Points, in no order, along strands that fork, close into loops and pass close to each other.
In the rows, zero is written as 128.
Points whose rows are less than 96.9 apart are linked; no others are. Some points are linked to none.
revo: [116 118 130 131  71 140 166 126 104 141  70 177 152 154 124  95 161 102
 161 113 194 108 106]
Dol: [109 137 127 162 117 208 191 141 154 126 106 126 120 156  76  96 144 131
 138  71 143 143 142]
bufin: [ 95  81 102 155 127 114 125 165 131 120  88 119 124  92 104 156 130 150
 115 150 142  83  64]
kig: [149  83 125 168 169 127 126 124 108 101 110  89  98  96 126 192 128 155
 113 131 117 148 112]
Vofal: [100 156 175 123 101  64 133  96  86 124  75 140 148 115 159 179 145 141
 169 155 175 102  91]
sedi: [216  82 138 126 151 144 107 112 109 129 128 109 102  90  98 213 136 137
 110 146 117 162  85]
gekos: [ 99 205 181 134 111  68 178 116 101 124  98 152 158 110 177 104 121 112
 145 144 169  98 145]
monaz: [111 120 129 160 139 117 124 152 126 111 107  75 119 109 146 177 132 163
 132 138 120 134 123]
meneb: [143  90  89 132 140  95 120 138 133 130 148  84 151 115 142 158  97 156
 148 109 124 148 185]
Befo: [179  97  78 143 127 101 105 121 146 119 177 133 129 148 117 103 126 130
  89 124  76 129 156]
mera: [155 133 164 142 156 173 134 113 102 107 125 107 117 134 131 224 148 155
 150 130 108 175  97]
zuti: [114 112 103 180 129 194 193 145 153 129 100 138  97 149  70 111 146 116
 112  84 103 122 136]
Davob: [124 132 168 151 140 114 143 145  84  80  79 101 122 119 160 154  74 167
 142 133 156 165 135]
gad: [103 103 158 124 212  94 103  98 136 151 185 158  73 114 109 166 126  96
 149  31  74 116 107]
naroz: [ 86 186 155 160 145 141 169 146 150 132 134 122 167 132 147 154 192 156
 137 107 131  94 141]
Nuvi: [177  89 120 109 173 155  95 109 102 139 127 129  93 152 121 159 102 164
 127 121 118 221 133]
nusu: [116  80  78 106 107 123 106 154 140 141 119 153 128 147 102  73 118 145
 110 137 136 111 108]
Nov: [124 100 112  73 167 103  79 113 148 154 148 131  87 102 131  75  91 172
  96 129 128 171 190]
Mok: [132 169 161 146  97 102 147  98  95 135 111 140 139 118 159 167 201 149
 126 178 132 104 108]
Dotak: [126 174 146 161  77  60 135 119  90  94 111 121 129 118 124 117  83 115
 133 161 132  77  96]
robik: [122 175 144 151 166 139 156 140 129  88 153  83 147 102 179 118 111 142
 125 127 117 159 167]
vumi: [157 122 134 122 139 119 130  76 153 159 157 124 102 137 120 213 145  63
 178  78  89 105 134]
vub: [135 102 100 131 184 116  81  81 125 147 170 143  78 109 127 137 141 130
 106 121  93 166 142]
Zasir: [129 108  90 110 111 171 115 117 132 152 149 135  93 131  94 139 148 117
 106 163  78 115  89]
zineg: [130 126 117 104 125 179 119  98 134 130 155 117  87 125 125 179 153 106
 104 163  87 128 101]
kudal: [173  91 181 103  90 111  90 112  89  66  75 108 104 122 125 158  93 127
  94 171 129 135 106]
gol: [122  86  81 133 175 103 134 119 145 134 151 108 125  96 130 134  81 133
 135  81 111 157 199]
Geva: [124 107  98 149 137 129 121 106 120 118 108 154  82  95 101 110 158 136
  52 176 109 106 107]
tuk: [122 142 160 124 170 129 133 111 158 124 145  98 163 141 130 202 142 122
 172  53 125 143 195]
bis: [118 157 144 144 197 145 165 121 137  95 159  85 137 123 166 166 110 121
 133  92 108 168 166]
Posi: [150 106 166 130 106  71  92 133  71  91 118 116 144  82  94 154  91 134
 117 173 132  98  40]
mek: [185  81 121  95 121 127  92  85 130 145 151 108  99 121 120 205 132  98
 157 117  94 145 121]
fabul: [172  86 135 187 207 125 125 101 110 111 105 119  85  99 112 203 150 135
 114 106 122 162 121]
nez: [138 140 103 179  87 149 194 146 146 145  84 141 165 154  86 130 179 125
 150  82 151 112 144]
gep: [136 162 110 125  66 135 182 123 124 134 101 153 156 141 145  94 162  97
 130 141 154 103 167]
tor: [134 151 107  86  83 152 125 135 137 181 146 151 149 176 129  88 156 140
 146 145 147 120 123]
sase: [154  77 113  92  94 113  89 130 121 135 113  91 131 123 134 192 127 136
 137 154 128 104 113]
duvo: [118 102 106 153 171 154 142 132 158 139 158 142  90 125  84 174 160 106
 112 101  84 108  91]
risuv: [114 197 165 163  93  74 129 121 104  97 107 158 151 123 146  85  70  91
 143 158 166  88 103]
Tav: [128 156 118 142 147 176 191 141 191 139 142 147 146 144  98  91 124  85
 137  64 101 133 185]
noref: [100 164 147 152 154 161 146 120 162 140 170 113 138 148 111 182 172 116
 132 100  89 109 107]
lati: [114 198 124 150 134 152 206 173 138 128 124 119 188 118 128  80 151 125
 135 102 152 125 155]
vigap: [131 193 121 118 132 134 156 144 126 113 155  93 178 112 174  93 127 141
 132 146 142 131 169]
lonel: [118 130 172 148 195 165 147  95 129  95 100 120  66 105 129 176 141 135
  85 121 113 172 146]
sevog: [136 141 108 154 110 121 138 148 103 139 124 126 155 129 117 158 174 143
 139 155 126  93  73]
pag: [169 167 138 159  88  98 127 120  82 131 122 143 155 146 150 134 191 143
 121 187 115 103 120]
mef: [134 135 176 152  77 117 150 111  71 129  99 205 144 162 119  58 150 118
 136 148 183 134  80]
Vuzar: [116 137  98 181 122 138 150 164 135 138 143 115 151 133 124 131 166 156
 137 145 108 101  92]
pemiv: [162 133  73 157 122 127 118 160 127 140 163 118 145 146 101 106 148 162
 124 151  96 119 102]
gizu: [193  66 119 131 200  88  64  74  90 143 171 148  80 116 103 164 123 113
 131  95 102 186 123]
nise: [103 142 127 151 106 189 178 148 122 119 100 126 131 152  97  86 151 151
 147  95 159 133  95]
Ludes: [150  92 160 110 132  86  85 143 122  45 121 106 146 134 146  80  87 148
  87 152 140 150 150]
difat: [ 96 185 127  78 123 165 175 148 160 176 116 120 142 143 153  83 163 123
 143 104 172 112 159]
fuz: [103 190 129 160 121 144 202 183 136 101  92 129 147 125 127  67 116 129
 126 127 142 117 138]
dep: [125  95 160  76  69 101  72 127 135  84 110 139 145 152 143 101 110  82
  98 171 149  83 128]
soz: [118 107 106  70 135 117  82 121 163 164 160 122  93 140 130  90  88 150
 111 134 103 147 152]
dibud: [159  87  64 119  80 138 124 137 153 176 128 157 114 154  89  85  93 115
 148 101 115 138 153]
zafek: [129  70 114 144 167 121  82 126 103 116 118 115 101 103 114 157 128 176
  98 155 122 149 117]
vusa: [103 144 152  92 102 113  93 138 111 140 136 151 165 156 163  77 152 126
 133 178 180 100 104]
Fomik: [164 110  93 138  89 109 129 151 126 103 124 125 146 134 142  89 106 120
  90 157 113 105 161]
Pozos: [153 137  76 160 159 121 147 116 139 136 186 139 124 122 137 102 112  77
 118  93  75 137 170]
kebo: [139 168 169 134 122 142 136 116  92 106 122  98 127 140 149 195 156 165
 160 143 129 162 117]
futid: [152  81  83 127 131 108  85 116 161 191 167 155 102 136 101 133 109 124
 135 113  70 135 119]
puni: [115 159 124 110 180 128 141 118 177 155 186 119 129 106 140 134  97  86
 157  81  96 164 191]
dak: [142 109 145 161 123 115 149 121 169 120 100  96 107 100 115 207 151 101
 124 109 101  90 152]
Diz: [112 109  87 102 107 112 137 163 132 132 133 114 175 121 144  98  94 132
 143 116 147 108 159]
Riv: [141 124 159 106  79  77  89 121 101 122 120 160 182 138 121 137 164 129
 130 180 149  75  73]
veze: [143 131  88  79 132 120 118 156 158 156 168 138 131 125 126  30  79 130
 105 137 109 142 185]
Nani: [140  81 132 135 111  92  77 154 101  93 118 110 151  95  97 141 117 164
 107 176 135 100  54]
Kib: [120 138 198 128  97  50  57  93 115  79 119 133 166 133 134 123  68  91
 144 162 168 112  91]
Nusof: [106 139 137 154 108 143 149 147 110  92 107 157  97 114 124  60  89 102
  87 165 139 110  93]
gat: [134 111 142  52 125 160  77 117 126 152 133 107 100 151 145 139  93 160
 155 142 123 178 151]
Lalal: [149 110 140  70 147 179 100 128 109 140 110 127  98 171 137 165  95 151
 145 141 120 197 132]
teru: [109 135 116 136 169 165 150 114 168 122 142 125  78 108 144 132 128 117
  88 128  91 133 154]
latav: [171 126 171  85  61 101  97  96  95 105 119 129 151 133 119 154 158 121
 100 192 139  81  93]
pano: [113 127 203 112 107  85  35 109 145  79 129 130 176 143 151 105  90  97
 133 168 180 128  91]
tekom: [114 139 127 100 156 136 106 113 158 180 177 118 108 128 147 145  94 111
 179  91  94 167 165]
zas: [109 143 108 156 161 181 163 134 162 138 160 145  91 140 122 111 149 100
  89 112  87 133 124]
Bup: [158 160 107 124  92 139 128  99 118 158 175 148 138 174 138 139 189 123
 131 166  99 114 120]
gufev: [181  87  97 112 145 116  95 129 118 131 127  83 138 137 130 188  93 162
 151  94 136 174 165]
pezum: [147 128 148 124 164 150 105 102 106 135 172 106 115 140 122 217 148 120
 164 107 100 165  96]
seke: [120  95 132 139 112  86  99 164 130  86 128 134 179 155 129  57 108 125
 112 151 162 106 112]
Ser: [180 114 131 117  75 117 101 122 106 115 137 121 150 117  99 161 162 128
  98 188 114  81  86]
doso: [127 115  99 154 156 154 141 120 153 172 182 154 110 137  86 148 156  77
 154  73  66 105  80]
vaz: [ 75 150 176 138 135 119 159 151 122  77  81 101 118 100 159 147  87 143
 127 121 147 140 142]
Nofav: [140 160  91  92 135 183 194 153 151 150 117 119 158 107 113  45  96 101
 136  84 125 155 170]
Mir: [134 167 130 125  47 116 154 113 108 120  96 153 127 147 141 118 163 101
 126 170 138  81 121]
Zotub: [117 144 193 128 127 113 111 118  71  79  82 117 105 117 138 150  74 140
 131 161 150 140  53]
sim: [ 87 168 141  83  95 139 129 136 117 158 122 151 150 139 174 102 154 118
 138 154 187 107 120]
misug: [138  92 109 140 209 114  99  96 114 154 153 130  94 128 132 166  81 129
 155  67 108 192 166]
gitap: [ 82 120 115 130 134 126 150 161 137 100 110 116 106  94 143 107  96 139
  98 155 139 114 133]
rulaf: [138 133 131 138  91  93 102 146  91 126 108 137 175 119 125 131 155 144
 139 168 150  79  63]
Lavap: [ 91 139 135 122 136 173 135 137 155 124 134 113  91 115 135 164 146 130
 106 148  93 126 114]
Rodo: [147 109 193 129 108  52  72  97  89  80  85 124 148 136 126 157  66 125
 145 157 158 115  78]
Daz: [131 102  85 105 133 138 127 146 156 133 127 138 106 121 133  34  99 129
  76 141 129 146 172]
dufo: [125 144 118 129  84 140 144 139  87 153 114 161 152 156 114 113 195 149
 141 157 138 111  73]
Falil: [ 91 145  94 135 220 142 154 129 170 157 181 137 112 106 142  98 125 122
 100  88 107 146 163]
misu: [ 83 131 113 146 113 117 151 164 136 109  91 125 124 112 130 122 114 127
 127 127 129  90 133]
rusu: [155  78 104 135 123 117  89 118 135 110 141 130  89 113 110 108 151 147
  52 169  96 113 111]
gakom: [ 76 158 171  91 111 139 147 143 170 120  96 109 145 125 152 163 145 135
 136 111 162  97 164]
suz: [124 146  93 149 119 152 189 160 130 104 107 131 132 112 128  58 105 113
 104 118 126 132 153]
Rura: [ 78 163 151 123 184 145 170 162 185 106 137  88 161 107 133 119 126 155
 114  91 128 119 178]
Sig: [173  56 118 140 196 117 111  83 105 135 164 120  78 113 104 201 133  81
 154  85  98 131 105]
zome: [139 113  87 197 131 146 178 147 168 125 118 142 119 128 100 126 141 102
 111  90  99 121 135]
Bop: [121 111 124 122 184 121  90  65 117 156 176 163  54 117 131 143 128  97
 125 101  86 175 160]
Gulo: [101 127 148 132 199 113 114 117 151 136 189 127 107 138 114 175 125 101
 170  46  83 129 132]
sizup: [101 115 159  98  78 131 117 122 112 123  74 110 122 112 140 190 138 123
 153 162 154  98  99]
Lem: [ 77 117 106 148 173 140 141 149 186 136 133 121 129 128 101 143 142 131
 124  75 109 101 141]
Dibe: [120 175 169 163 146 132 153 106 143 123 144 116 147 134 143 184 187 130
 134 113 105 113 146]
Kat: [134 142 153 120 124 105 106 151  84  88 124  91 179 133 173 130 104 174
 152 154 167 146 147]
bep: [162 144  86 127 106 101 137 105 150 171 176 118 148 138 150 147 123  91
 170 110 108 130 194]
Sop: [118 147 152 129 181 135 120  95 120 141 191 114 118 158 132 191 135 107
 182  61  82 149 115]
rup: [122 118 145  86  71 111 106 135 134 101 110 139 150 138 161  89 103  94
 114 166 181  91 149]
duref: [105 161 137 116 132 163 131 175 126 121 145 118 131 131 148  52 120 138
  94 160 148 110  98]
Magul: [132 169 183 130 109 113 126 121  67 114  96 115 160 148 162 179 138 176
 161 149 160 155 102]
vul: [133 143 100 109  87 169 141 147 118 167 141 141 153 172 111  51 143 153
 161 112 158 140 125]
debov: [198  89 152 134 131 158 130 124  99 126  77 106  97  98 108 229 134 126
 131 130 129 161  93]
napu: [113  97 123  91  66 113 100 117 124 128 104 117 143 121 136 157 125 116
 141 154 155  81 109]
mibu: [109 156 150 152  82 103 141 142 107 107  83 163 158 126 144  70 103  83
 140 158 182  98 124]
Tepu: [ 95 123 191 100 123 115  60 122 106  90 118 125 158 134 154 121  86 136
 128 170 173 126  72]
mora: [ 94 103 124  81 146 129 104  90 135 118 112 120  66  99 151  94 106 139
  79 156 161 140 175]
tebob: [138 172 150 146  71  99 153 117  97 106  92 141 126 128 142 126 118 112
 118 175 123  75 113]
nofi: [135 128 180 133  84 129  99 129  85 130 104 197 180 168 112  63 147 113
 138 164 186 115  56]
tas: [141 135 103 141  84 108 144 136 135 134 124 102 147 122 151 166 156 120
 145 140 132 101 151]
vez: [131 177 108 153 134 171 150 170 121 141 149 127 146 147 135  48 138 134
 116 139 127 128 118]
fufik: [118 131 138 181  85 103 130 143  93 115  86 166 148 128  96  86 101 112
 132 160 145  92  37]
rafo: [112 159 164 137 184 138 160 121 160 106 168  98 171 138 144 169 136 130
 154  73 107 153 185]
torer: [111 188 141 163 114 100 199 137 106 140  93 172 161 144 168 102 183 144
 129 134 153 111 137]
Laz: [110 151 163 132  97 136 104 137 117  96 120 151 123 134 148  52  83  92
  95 184 153  94  92]
palel: [161 102 104 110 123 127 106  92 160 183 170 127  91 117 106 190 127  67
 164 110  85 118 104]
petaz: [171 151 108 125  79 116 117 111 102 144 142 139 165 170 131 123 176 141
 121 177 131  99 136]
bap: [163 116 168 119 106 131 134 115  97 117  83  92 103  90 105 225 127 129
 137 145 131 126  93]
lik: [ 86 145  93 103 115 137 176 174 145 129 112 122 185 114 144  82 114 117
 160 112 166 111 164]
Mulur: [114 125 165 111  96 118  83 122  96 127 117 198 188 166 151  74 166 122
 133 179 183  98  72]
fof: [ 77 178 142 128 132 197 159 154 149 140 125 135 119 146 133 106 176 139
 126 136 131 105  95]
dov: [ 91 167 155 177 101 128 137 154  96 112  98 163 155 140 119  71 124 130
 144 146 158 103  45]
zegu: [102  99 103 138 180 156 121  97 163 161 153 142  71 106  91 163 157 113
  97 108  93 133 105]
vuzeg: [128 172 124 105  94 162 191 132 138 170 114 157 148 156 151  87 185 121
 144 120 167 135 166]
Tonuf: [159 156 127 113 106 100 110 119 105 131 168 114 180 163 172 134 178 157
 133 168 131 125 169]
naz: [172 104 112 102 101 125  91 120 127 123 156 119 151 124  98 161 153 146
  96 174  83 122  86]
Puvi: [111 162 114 140 118 192 167 155 157 127 126 148  97 150 126 100 160 122
 112 133 107 113  97]
lakag: [158 106  59 144  73 142 138 132 133 162 110 140 128 160  79 106 131 119
 154 109 122 117 128]
Zokig: [153 112 157 149 141 131 156 113 155  95  87  88  98 110 135 215 122 129
 123  92 112 136 150]
Lanum: [115 111 151  90 131 121  74 145 116  91 160 101 146 131 158 105 116 166
 101 184 123 133 101]
pivo: [138  91 170  84  83  90  72 116 127  63 102 122 131 128 133 132 107 122
  93 169 137 111 114]
Mozas: [148 108 101 100 176  84  34  53 116 152 152 146  91 112  86 121 138 161
 103 120 126 189 177]
gakuf: [150  88  98 172 134 119 133 161 140 133 109 112 112  86  87 166 145 131
 109 144 111  90  82]
gop: [ 81  93  64 155 185 131 130 147 174 155 123 140 102 108 101 132 143 152
 102  98 113 121 131]
ralu: [152 116 123 117 137 151 116 114 139 123 150  91 104 135 156 167 114 135
 127 138 104 165 152]
naba: [123 109  92 155 172 117 139 100 151 133 171 152  82 123 133 121 127  78
 105  83  93 136 176]
Fupus: [127 106  63 126 119 144 133 129 168 178 128 170  94 130  85  87  94 109
 128  85 109 151 165]
peku: [ 98 155 139 149 102 180 146 163 104 123 104 145 149 161 125  56 134 129
 144 125 170 124  78]
sak: [125  97  86  83 108 105 117 135 154 149 138  98 138 121 136 135  88 140
 142 121 123 133 182]
Kis: [120 127 168  70  86  81  82 124 117 104 143 144 185 160 165  84 161 128
 129 167 170 111 127]
digo: [128 109 112 156 114 122 121 141 105  96 100 168 106 119 112  78 123 123
  62 174 119 109  89]
fatum: [ 85 186 180 121 142 184 164 150 171 118 115 109 120 137 132 109 163 128
 115 117 133 103 129]
lav: [119 132 123 105  87 177 194 126 109 145 100 135 167 147 100  54 138 132
 166  79 203 159 157]
Vesis: [156 126  91 171 142 117 128 131 135 133 180 112 129 138 140 130 129 112
 116 135  81 132 162]
lema: [ 73 184 137  75 126 160 136 153 142 167 134 132 140 142 170 105 176 135
 148 136 178 111 130]
kevu: [153  85 105 146 153 104  83 103 131 153 176 132  94 122 123 154 104 121
 131 114  77 151 131]
zogi: [113 169 146 122 128 163 198 135 180 145 116 148 170 142 112 127 174 127
 124  83 141 103 180]
Duf: [ 88 140 184 122 125 119  91 125 109  84 105 121 121 103 155 107  59 123
 125 171 151 120  65]
Viz: [133 112 106 178 126 111 166 138 180 117 110 116 114 103 118 170 137  99
 105 103 100  93 148]
Kiti: [136 106 141 120 199 166 134 109 134 122  99 142  73 143 134 186 106 119
 120  86 127 207 163]
mami: [141 158  84 128 112 124 155 116 135 172 166 138 173 146 153 130 160 127
 151 126 122 126 180]
Par: [186  71 110 138 206 123  78  91  92 157 132 147  81 136  91 172 121 142
 118 114 124 205 130]
rilip: [128  99 107  61 110 121  62 127 150 154 146 122 113 143 107 116 120 146
 133 148  93 136 124]
lib: [151 145 151 139 141 127 128 147  79  90 100  85 158 128 169 166  87 176
 149 132 164 178 172]
pebal: [121 115 146 129 114  84  99 156 123  61 125 116 168 121 164  76  76 132
  93 160 145 106 135]
Daki: [104 113 144 106 163 162 126 123 129 106  92 109  68 101 161 126 108 148
  90 145 145 156 161]
gapen: [112 116 164 120 147 162 131 110 117  98  91 112  54  97 144 168 116 140
  91 144 121 166 130]
rigap: [103 147 127 105  84 138 137 152 121 110 101 139 169 128 163  54 101  72
 137 155 183  91 133]
Fer: [158 147 198 110  96  85  93  97  59 100  99 128 158 143 145 156 128 166
 140 167 163 129  96]
Fep: [110 104  67 149 167 114 132 124 163 193 139 186  84 112  85  84 113 117
 118  80 105 153 152]
refif: [ 94 146 100  98 116 171 140 135 176 181 125 131 111 153 111 132 165 114
 151 118 118 120 115]
mari: [137  95  98 145  50 157 166 154 105 114  77 144 140 143  97  88 123 105
 135 101 162 113 143]
Ketam: [ 83 150 146 157 108 102 152 149 135 110  82 119 141 109 140 140 123 134
 148 134 146  80  86]
leka: [128 106 143 136 197  77  87  97  99 156 179 150  81 109 129 144  88 110
 173  48  89 191 140]
Rated: [131 135  68 183 130 140 173 168 148 122 127 136 127 133 112  98 123 127
 116 106 114 122 151]
batu: [134 141 101 127  96 183 133 136 138 181 142 139 116 163  86  72 128 150
 168  86 122 161 122]
kote: [105 174 162 162 149 179 163 128 177 134 154 138 140 157 101 142 180  97
 132  90  94  87 146]
Mov: [ 86 112 106  66 165 139 112 128 138 145 136 120  62  88 154  72 110 149
  79 154 144 123 149]
Subo: [140  93  93 113 180 108  75  93 124 141 143 132  86 118 125 118 119 162
  99 126 124 196 188]
Rok: [ 86 115 117  83 136 147 107 131 158 162 129  94 118 125 142 164 114 163
 172 122 139 130 131]
puz: [108  88  59 159 176 110 117 128 157 175 148 153  97 103  97 109 137 142
 124 104 115 138 124]
gok: [ 86 143 115 124 207 141 160 149 186 131 145 102 128  99 134 112 108 137
 106  96 118 157 184]
sefu: [109 180 130 171 114 127 186 143 129 151 117 146 168 151 131 133 203 144
 139 124 136 112 126]
tazav: [108 105 105 147  96 109 109 177 117 112 116 145 188 155 126  70 103 127
 138 134 177  98  91]
koma: [176  67 141  99  99 132  87 112 108  98  97 103 106 121 124 181 108 154
 124 155 128 143 124]
zon: [135 170 139 110 103 101 138 141 105 111 138 130 187 132 183  83 127 147
 112 156 162 110 157]
tuno: [130  82 143 107 151 117  78 127 107  88 130 111 116 118 129 128 113 175
  86 167 128 149 107]
kunu: [131 146  78 136 159 176 211 146 173 138 128 147 137 114 103  71 103  89
 124  68 108 147 187]
lotuf: [102 208 152 151 106  96 190 144 118 115 105 139 155 116 163 117 150 121
 132 145 145  94 145]
fad: [111 135 126  96 134 151  93 157 136 122 162 110 126 139 156  77 114 156
 106 167 120 125 118]
Gisi: [132 135 169 138 128 141 134 103  92  86 100 114  73  95 127 168 114 140
  96 178 107 135  96]
dev: [ 85 146 155 134 171 160 149 156 209 120 124 112 156 131 116 150 132 145
 105  93 105  93 166]
vur: [189 107 183 120  93  89  96 114  81  87 112  97 139 100  93 186 128 153
 128 178 132 113  58]
kide: [122 108 120  65 132 131  86 106 152 179 152 130  85 118 140 138  79 135
 148 120 104 181 166]
Zivif: [123 163 131 144 131 180 192 145 193 127 127 147 163 150  77 111 140 109
 116  71 129 102 186]
tifol: [147  93  91 159  69 122 146 165 106 120  71 145 138 137 104  98 111 115
 120 126 151 101  96]
Tov: [ 81 172 168  97 115 131 187 136 187 132 100 127 166 124 145 140 176 126
 134 104 171  91 180]
Zuduk: [119 148 137 115 171 163 132 156 119 101 158  66 117 101 176  97  94 158
 109 140 121 164 167]
nev: [ 99 126 162 152 151 126 156 145 148  94  94  85 113 100 144 172 111 146
 116 100 131 140 154]
bape: [ 82 188 181 137 112  53 150 101 104 122  93 148 129 120 160 138 124 118
 161 139 167  87 119]
zag: [142 121 141 120 172 136 117 150 106  79 130  98 120 115 179 101  87 178
  86 157 144 174 152]
Dareg: [139 101 152 168 205 135 136  85 140 101 131 122  73 111 126 188 147 107
  99  87 103 148 139]
mova: [125 145 180 177  89 142 152 108  76 115  96 176 159 146 125  37 136 124
 162 122 220 146 104]
tibi: [148 137  64  75 122 156 165 149 150 169 141 132 148 110 118  33  76 115
 136 118 125 147 188]
pok: [135 115  97 159 124 161 153 130 153 188 156 160 122 158  65 138 153  93
 171  60  88 133  84]
Kadiv: [147 110  77 162  84 149 178 147 147 160 122 140 136 168  94 127 147 114
 163  77 130 123 132]
boges: [122 178  96 147 131 183 183 166 139 149 156 122 157 147 123  63 156 134
 140 112 132 140 147]
tutig: [161  95 120 131 176 123 115 124 122 154 134 110 111 136 127 194  86 129
 157  65 127 184 179]
zala: [164 115 100 118  96 106  94 154 131 119 158 121 166 156  96 112 147 164
 100 160  96 113 105]
bizot: [121  88 116 168  86 138 133 152 105 107  75 164 145 134  94  96 119 115
 130 142 153  98  54]
rep: [118  86  79 106 143 149  96 107 142 158 155 155  82 104  80 142 157 123
  71 144  93 127  94]
favir: [145 170 163 139 128 121 149  97 118 136 136 127 142 123 141 205 212 131
 140 136 111 112 121]
zene: [181 110 129 100 100 116  83  70 135 153 167 112 114 148 134 187 112 107
 164 117  99 149 158]
Varu: [124 140 180 109  92 109 130 110  87 128  73 105 130 102 134 216 137 137
 166 150 161 110  85]
bupid: [115 111 117 127 175  95 119  90 143 147 164 156  64 112 126 138 116  63
 130  71  79 132 158]
pog: [145 118  75 121 105 126 102 133 156 199 156 156 130 143  87 139 126 109
 169 118  80 130 111]
pila: [122 156 151 130  98  79 125 142  94 102 116 122 182 125 174 116 114 145
 135 159 166 100 132]
bova: [146 128 169 138 147 102 103 145  93  60 117 101 130 123 157  97  74 167
  95 165 138 169 143]
govi: [ 78 133  84  78 175 140 122 123 164 174 124 140  74  99 141  62 111 128
  81 112 143 150 168]
kegu: [133 136 179 140 127 127 117 115  73  88  83 102  91  98 119 177  87 165
 106 167 123 141  61]
kufug: [114 108 166 127 208  79  94 101  81 143 165 164  66 106 115 157 114  88
 167  46  84 161 117]
Gen: [185 113  95 125 104 109  99  93 149 155 175 108 118 144 147 166 113  85
 162 109  92 131 183]
muf: [126 116 138 126  84 157 155 122  82 128 102 144 171 148 127  34 142 125
 169 102 224 147 121]
Bir: [144 134 188  92  93  77  69 108  96  82 122 113 186 154 149 125 152 152
 131 158 160 127 117]
dode: [106 143 114 134 220 121 147 123 173 152 192 129 113 105 133 101  95  91
 142  58  95 161 172]
mivi: [115 144 157 153 112  85 129 135 113  97  91 101 129  99 148 170 106 158
 140 143 130 105  97]
Tebok: [131 124  78 155 124 174 149 129 141 186 159 155 110 161  78  99 131 130
 167  90  95 154  96]
dok: [145 161 113 105 116 109 128 105 122 176 169 137 167 172 178 112 188 146
 150 152 130 132 177]
kar: [ 96  71 125 144 127  85  96 154 108 103  99 117 141  97 130 143  97 146
 124 160 161  96  75]
fisur: [110 136  96 116  99 149 185 173 128 141  96 129 175 141 111  66 130 128
 159  81 176 124 146]
gugun: [109 135 100 117 143 145 158 150 145 115 121 124 107 108 155  64  94 124
  91 146 138 128 159]
dotir: [ 97 144 151 108 133 128 149 135 174 130 117  89 148 126 143 194 148 135
 158  83 136 110 183]
kef: [196  68 131 124 186 118  82  95  97 146 184 130  94 101  92 191 116 101
 157  94  84 169  95]
Banil: [129 126  88  86  91 136  98 133 136 181 154 141 138 156 102 113 137 138
 154 150 116 126 107]
Tum: [190  93  93 130 132 105  79 116 148 119 178 138 112 149  94 107 146 130
  66 159  66 122 121]
luvem: [207  96 137 130 118 112 103 126  94 113 140  93 129  77  91 205 137 147
 117 174 113 123  71]

How many points has the smallest loop of links through each point below? Write 0 if it is on no loop.
Magul => 27
Kat => 29
mivi => 13
Nov => 9

A fork is a point with three links, a tip a point with one. Leave the first point through the second and follow the links. Name the first fork or tip that comes.
Sop, pezum => vusa
duvo, zegu => fatum
gop, puz => nez
petaz, Tonuf => vumi
Varu, Vofal => Dibe
dep, pivo => Varu
Puvi, zas => Banil
